A landscape with many valleys, sampled at points; each row gives a point and its height.
A ball rolls from a point to the lowest of its 2 nearest points, and stops where none of them is lower. Distance is the straight distance between rows; heights are no part of it.
j_732: -82  -2  13  -16  12  -1  20  15  41  -9  12  18  27  -24  21  -40  -46  1  11  23  height 667
j_157: -2  -76  -24  58  67  -73  30  -96  34  8  -5  42  -29  -27  -10  7  46  28  -56  2  height 445
j_693: 25  -86  -3  47  95  -69  19  -61  8  26  20  47  -20  -22  5  3  64  -20  -39  13  height 513
j_883: 21  -74  -11  8  51  -29  -22  -28  -27  0  24  19  -43  21  -8  -22  15  2  29  -43  height 454
j_506: -55  5  39  -40  5  20  -1  -56  3  15  -17  28  18  31  -5  40  -36  17  25  -14  height 763
j_23: 55  -19  -44  37  53  -10  6  -67  14  4  -25  75  -23  32  8  -20  6  -13  -62  -1  height 287
j_885: -56  12  8  -43  5  20  1  28  -34  -4  14  -7  88  -23  22  -32  -10  -4  6  30  height 657
j_312: 14  -12  -51  35  39  -34  -33  -18  -47  54  24  12  7  55  -6  -53  41  -33  -45  -3  height 670
j_853: -74  -42  -6  -55  -16  64  19  -7  2  -4  13  2  41  -81  6  -6  2  40  15  6  height 541
j_946: 5  -30  -27  28  44  -58  -13  -23  -7  46  17  36  -5  72  17  -31  72  -44  -57  36  height 702
j_898: -21  6  10  -41  -20  19  20  52  -43  -33  -1  7  81  -59  17  2  0  28  23  -3  height 686
j_738: 17  -12  -31  29  -3  0  -28  10  -31  -2  49  23  -41  13  -28  10  29  46  -56  -44  height 412
j_313: -36  -2  17  -13  14  -1  5  -42  29  38  9  38  25  49  -18  24  -30  -12  -23  -15  height 773
j_602: 10  26  48  -36  -19  35  30  -5  17  6  -38  16  -28  14  19  56  -6  0  33  67  height 606
j_111: 70  -34  -1  -16  9  18  -14  -46  -18  -16  -35  19  -77  -2  -16  0  10  4  57  -40  height 288
j_87: -76  -1  -10  -21  -5  22  24  -2  -19  29  44  14  96  -31  2  -41  10  -32  -31  11  height 614
j_47: 13  41  6  -38  -52  35  11  30  4  -20  -9  -68  28  -64  51  27  4  -27  22  91  height 172
j_299: 41  -40  -13  63  30  -50  28  -35  -12  5  55  34  -17  9  -31  -31  -22  5  -4  -56  height 554
j_447: 52  5  -7  8  10  -30  -16  50  -42  -24  -10  -14  -9  27  3  2  24  -12  34  -22  height 174
j_936: 15  44  18  -49  -78  22  -6  25  -16  -25  -23  -36  -1  -46  17  30  -12  26  86  4  height 710
j_888: -50  7  -3  15  -9  -6  -16  6  6  26  51  30  15  33  -31  9  4  45  -50  -22  height 557
j_840: -26  41  -8  -20  -40  4  -28  28  -18  -36  -33  -67  66  -46  20  7  -27  -3  9  -2  height 276
j_712: -18  -24  26  21  20  26  -10  -7  0  27  44  -30  5  25  -53  16  18  -10  -46  -30  height 198
j_387: -19  24  6  -49  -12  68  -5  -41  -1  18  55  -31  18  -5  -23  20  -4  3  13  -9  height 216
j_912: 56  -16  -4  -8  -36  14  -9  -19  5  -8  -61  6  -110  -1  -7  -10  30  12  66  -1  height 235
j_672: 39  21  -7  11  -23  9  -23  19  -2  -42  -41  12  -37  -15  -10  13  -15  7  -20  -30  height 165
j_571: 25  -10  -38  23  19  -19  -11  -27  53  22  6  21  -35  43  -10  -4  32  20  -60  -8  height 303
j_785: 55  3  -51  47  9  -47  -23  30  -33  4  44  -9  -2  36  -12  -12  44  -9  -43  -28  height 279
j_663: -2  3  11  -34  -39  40  -22  -33  31  2  -47  11  -73  15  -2  -3  -29  30  37  -2  height 339
j_286: -2  -45  -32  37  46  -69  35  -85  69  27  15  38  -39  19  -8  16  20  8  -31  -22  height 332
j_958: -4  31  7  8  7  7  -33  -1  -18  -14  -22  -24  25  13  -23  -28  -42  0  -7  -39  height 374
j_856: -10  23  9  7  -19  14  -29  7  18  -16  -44  28  -65  -8  -21  -9  -40  41  7  -24  height 263
j_687: -24  -12  19  46  32  -21  14  -44  41  35  5  5  -1  60  -17  3  -5  -33  -52  -3  height 700
j_811: -26  1  4  19  -12  7  -15  -1  -8  5  11  34  -46  12  -37  4  12  78  -37  -55  height 471
j_508: 40  44  9  6  -66  -6  -17  33  -5  -49  -63  -22  -4  -34  12  23  -28  -18  -10  -27  height 215
j_943: 17  -19  -20  2  12  -8  7  -34  16  -9  -13  73  -63  12  -16  19  7  25  -12  -19  height 442
j_194: -3  -81  -6  12  43  -35  -28  -63  -20  12  19  45  -36  27  -19  10  45  25  -23  -18  height 517
j_743: 48  16  -26  20  22  -10  13  -28  9  -1  19  67  -14  17  2  -34  -3  -42  -34  -13  height 349
j_474: 86  -7  -31  -1  5  -34  -10  23  -8  -48  -20  -11  -58  -2  16  -18  13  -17  46  3  height 119
j_494: -49  -18  14  -75  -42  70  17  -27  -1  -7  -32  -21  23  -65  20  0  -6  54  60  31  height 507
j_997: 2  57  -19  45  -18  1  14  14  -16  11  26  5  58  -10  -13  -54  -47  -30  -38  -18  height 795
j_77: -8  -4  19  15  15  -5  -19  24  39  5  10  -24  -41  36  -25  -15  -30  28  30  -16  height 794
j_603: -28  3  30  -46  -3  29  7  13  -55  -2  1  24  36  -31  -13  16  -25  46  44  -24  height 711
j_962: 33  37  63  -6  -61  28  9  7  -7  -10  -53  -32  -49  -8  14  52  -10  16  63  47  height 632
j_484: 0  -1  8  -21  -7  51  10  -38  38  18  45  -23  2  22  -39  30  10  -20  -39  -27  height 24
j_386: -55  -27  -20  -2  12  1  24  62  -3  -11  -26  -55  105  -59  42  -32  27  -28  -12  54  height 386
j_271: 37  43  45  -11  -22  14  7  14  1  0  -16  -41  3  17  26  32  -13  -70  6  90  height 488
j_689: -34  30  40  -40  15  15  30  14  41  12  -21  5  14  16  36  25  -10  20  13  64  height 560
j_476: -17  -15  6  -17  -45  7  40  31  13  -43  -32  -94  58  -95  53  24  -9  -7  58  52  height 789
j_168: 8  45  11  -21  -29  -1  16  58  -42  -45  -21  34  41  -39  13  15  -18  2  38  -27  height 708
j_914: -4  6  -12  31  27  -26  28  -43  51  31  40  27  -34  25  -33  7  -20  27  12  -35  height 775
j_366: 38  -23  -17  52  37  -56  -37  38  -49  -11  -1  -19  -8  25  -3  2  49  24  -7  -29  height 222
j_949: -19  10  -30  41  8  -65  31  -54  31  44  74  53  -7  41  -10  -2  -3  28  -25  -15  height 691
j_553: 12  4  -14  55  14  -38  16  20  1  -7  25  29  -23  -3  -24  -35  -42  21  -8  -46  height 636
j_528: -21  1  19  5  -19  30  -9  21  -20  2  34  -26  23  -16  -42  17  -8  28  -13  -47  height 309
j_859: 31  14  -3  -15  -2  3  7  -8  -10  5  20  -18  -5  17  -30  10  -25  24  54  -63  height 644
j_473: -13  -77  -31  56  59  -70  -35  -62  -32  0  24  47  -49  -11  11  -30  38  51  -33  -16  height 564
j_816: -53  15  4  -24  5  24  11  38  32  -15  -29  -21  27  -51  23  -20  -45  6  30  34  height 619
j_585: 35  -12  -33  10  55  -18  -46  -35  -5  37  24  -29  -24  51  -18  -37  28  -4  -13  -4  height 649
j_568: 42  23  -1  11  -19  1  -11  17  -40  -24  -24  -24  -3  -13  -39  17  -25  -4  55  -77  height 674
j_841: -47  -36  -13  -42  1  27  29  41  1  -18  -20  -47  86  -46  60  -6  24  23  19  54  height 429
j_909: -34  -18  0  64  28  -27  2  -20  -4  61  25  -4  22  45  -34  -35  3  -61  -45  -17  height 603
j_3: -51  -7  -3  -23  -25  -29  -14  81  6  -39  -17  -68  77  -55  53  -8  0  -21  13  37  height 343
j_996: -27  23  52  -24  -12  9  24  46  -5  -1  -26  -43  35  -6  28  28  -13  -8  25  62  height 503
j_660: -28  48  0  -15  -10  45  25  25  47  -7  -17  22  12  -50  2  -9  -32  32  8  -2  height 566
j_562: 7  -6  4  40  7  -5  -37  -1  -41  -11  -10  3  3  38  -11  -37  -22  -38  -31  -26  height 430
j_896: -59  32  14  7  12  -13  6  39  26  8  -8  2  38  1  4  -64  -35  -42  -15  21  height 729
j_788: 26  -1  -2  48  18  -14  31  -44  -7  20  52  64  15  2  -26  -7  -21  -25  -25  -39  height 449
j_955: 52  11  29  -13  2  42  3  -25  12  3  -7  -46  -34  37  6  51  16  -43  -8  68  height 515
j_704: -14  22  7  23  1  -24  27  13  53  27  10  5  -45  23  -35  22  -15  54  38  -43  height 840
j_462: -14  -12  -13  -33  -20  20  -23  -39  45  6  -25  62  -75  26  -6  19  9  50  15  -9  height 383
j_802: -46  22  -30  42  -20  -38  4  -7  -7  33  81  67  -1  38  1  -24  -18  41  -40  -30  height 629
j_629: -8  34  18  -55  -52  51  11  43  12  -18  1  -35  -5  -36  8  41  25  26  4  34  height 300
j_461: 18  48  -6  -25  -14  -8  12  31  -17  -17  -23  46  -5  9  8  6  -11  12  55  -16  height 728
j_230: -45  -40  -7  -61  -30  42  40  -1  -8  -20  -19  -34  48  -80  55  11  17  46  57  65  height 472
j_974: -20  36  4  -49  -15  57  4  -7  25  21  20  -58  44  -17  0  21  -19  6  0  35  height 341
j_206: 27  -38  -2  41  62  -14  -21  -23  -6  -2  -48  3  -24  26  -5  -22  35  -32  -64  19  height 396
j_448: -12  17  10  -50  -10  46  32  6  22  4  12  -74  43  -72  30  13  -2  -13  25  55  height 262
j_86: 11  -76  -41  79  29  -74  -5  -38  -52  23  55  53  -10  13  18  -36  67  36  -63  -17  height 600
j_664: 6  -19  56  -9  8  23  -27  -9  -10  -8  -34  -18  -37  38  4  20  -33  -32  30  29  height 682
j_999: 36  18  21  -33  -68  9  -21  31  -27  -20  -34  -20  -21  -20  -13  25  7  14  68  -55  height 692
j_147: 29  5  19  15  -1  -4  -32  45  -20  -29  -20  -23  2  37  21  10  18  -63  -32  27  height 448
j_708: -77  -48  -8  -34  12  43  28  -16  -4  6  21  8  89  -61  4  -29  -6  13  -28  14  height 571
j_78: -20  34  6  -39  -56  32  44  30  7  -1  -35  -32  30  -73  17  14  2  61  88  -12  height 739
j_27: 3  27  18  -7  -56  -14  -29  41  -35  -54  -50  -32  43  -41  28  41  -40  -46  21  -21  height 239
j_431: 34  -23  -53  52  47  -46  18  -55  9  30  18  30  -34  8  -17  -7  41  22  -27  -10  height 151
j_385: 6  8  -23  16  -17  -2  -23  50  -23  -16  53  -15  -3  15  -21  -13  26  -1  -57  -22  height 346
j_315: 39  -10  -2  10  38  9  -22  -56  27  5  -43  25  -23  37  5  2  -5  -31  -49  20  height 340
j_587: -27  33  -7  -44  -24  45  21  65  10  -1  4  -27  45  -46  27  15  35  -10  -32  47  height 236
j_66: -25  46  -20  15  -17  -21  1  52  -6  -18  -20  -6  66  -28  10  -46  -38  -36  -14  -5  height 772
j_31: -6  48  7  -22  -48  20  37  53  33  -29  -37  -52  46  -90  40  27  -9  19  57  21  height 768
j_301: -36  2  15  28  12  -2  -27  -5  -39  28  23  -18  43  32  -35  -26  -29  -63  -40  -24  height 498
j_729: -8  14  4  20  -4  -34  -3  69  -54  -16  22  42  44  24  -12  -42  9  -61  -11  -8  height 131
j_371: 54  6  5  9  14  11  0  -15  18  21  2  -34  -19  45  2  29  25  -5  6  20  height 547
j_81: -1  44  20  8  -14  29  -19  16  -20  -25  -34  -49  41  10  0  14  -36  -20  -16  3  height 320
j_666: 56  -5  -23  9  12  -7  -12  5  33  -16  -46  -4  -100  -1  17  -3  0  -6  28  -1  height 182
j_701: -18  39  -5  -31  -52  -9  -5  90  16  -30  10  -47  51  -39  44  4  22  -42  -14  36  height 304
j_803: 31  -34  13  -9  18  -22  -11  -17  -53  -15  12  41  -43  30  -13  -5  -2  -33  43  -22  height 387
j_681: 25  21  -17  -15  -1  25  -11  -46  46  9  -11  9  -67  24  -16  -23  -50  -11  26  6  height 411
j_67: -50  15  15  -62  2  37  -2  -27  -35  11  -6  45  57  -1  -3  7  -39  11  21  -6  height 734
j_113: 29  -77  7  42  90  -42  23  -67  -9  42  0  10  12  28  -8  10  50  -29  -26  0  height 555
j_582: 36  7  42  -8  -32  22  -10  -10  16  -4  -29  -37  -77  19  -9  17  -31  -9  67  58  height 656
j_202: -62  -7  18  5  5  -16  5  22  41  15  20  15  -14  17  -19  -26  -50  14  -7  -13  height 735
j_5: 36  -20  -46  8  42  -16  -25  -21  35  -3  -23  34  -77  24  2  -9  37  55  -11  7  height 389
j_522: 20  17  43  -17  -18  -6  -19  61  -8  -30  -18  -41  1  12  29  32  -6  -34  25  35  height 467
j_434: -18  -33  45  -33  7  22  2  -20  33  1  15  13  -59  19  -8  9  -19  -39  2  17  height 723
j_396: 34  -10  -12  5  33  -3  -2  -16  4  27  43  -26  -17  48  -19  6  19  8  20  -33  height 592
j_645: 23  36  14  -47  -82  51  -1  34  -5  -29  -11  -69  25  -71  34  73  19  15  16  47  height 230
j_834: 3  -14  15  -1  8  -33  2  28  -30  -6  52  42  -7  48  -14  -24  -9  -45  6  -15  height 283
j_379: 64  -6  -15  34  18  -7  -22  35  -8  -14  -49  -19  -13  19  14  -9  38  -48  -69  13  height 433
j_580: -1  -33  -40  60  2  -46  -11  -36  -44  45  50  24  1  52  -10  -24  64  6  -76  -12  height 634
j_341: -5  43  -10  -29  -14  29  24  -22  41  7  5  34  -20  -4  -13  -4  -34  10  19  -12  height 499

For each start below, name the point where the ball stops.
j_885 -> j_587
j_704 -> j_474
j_313 -> j_672
j_312 -> j_729
j_31 -> j_23
j_582 -> j_23
j_946 -> j_729
j_585 -> j_23
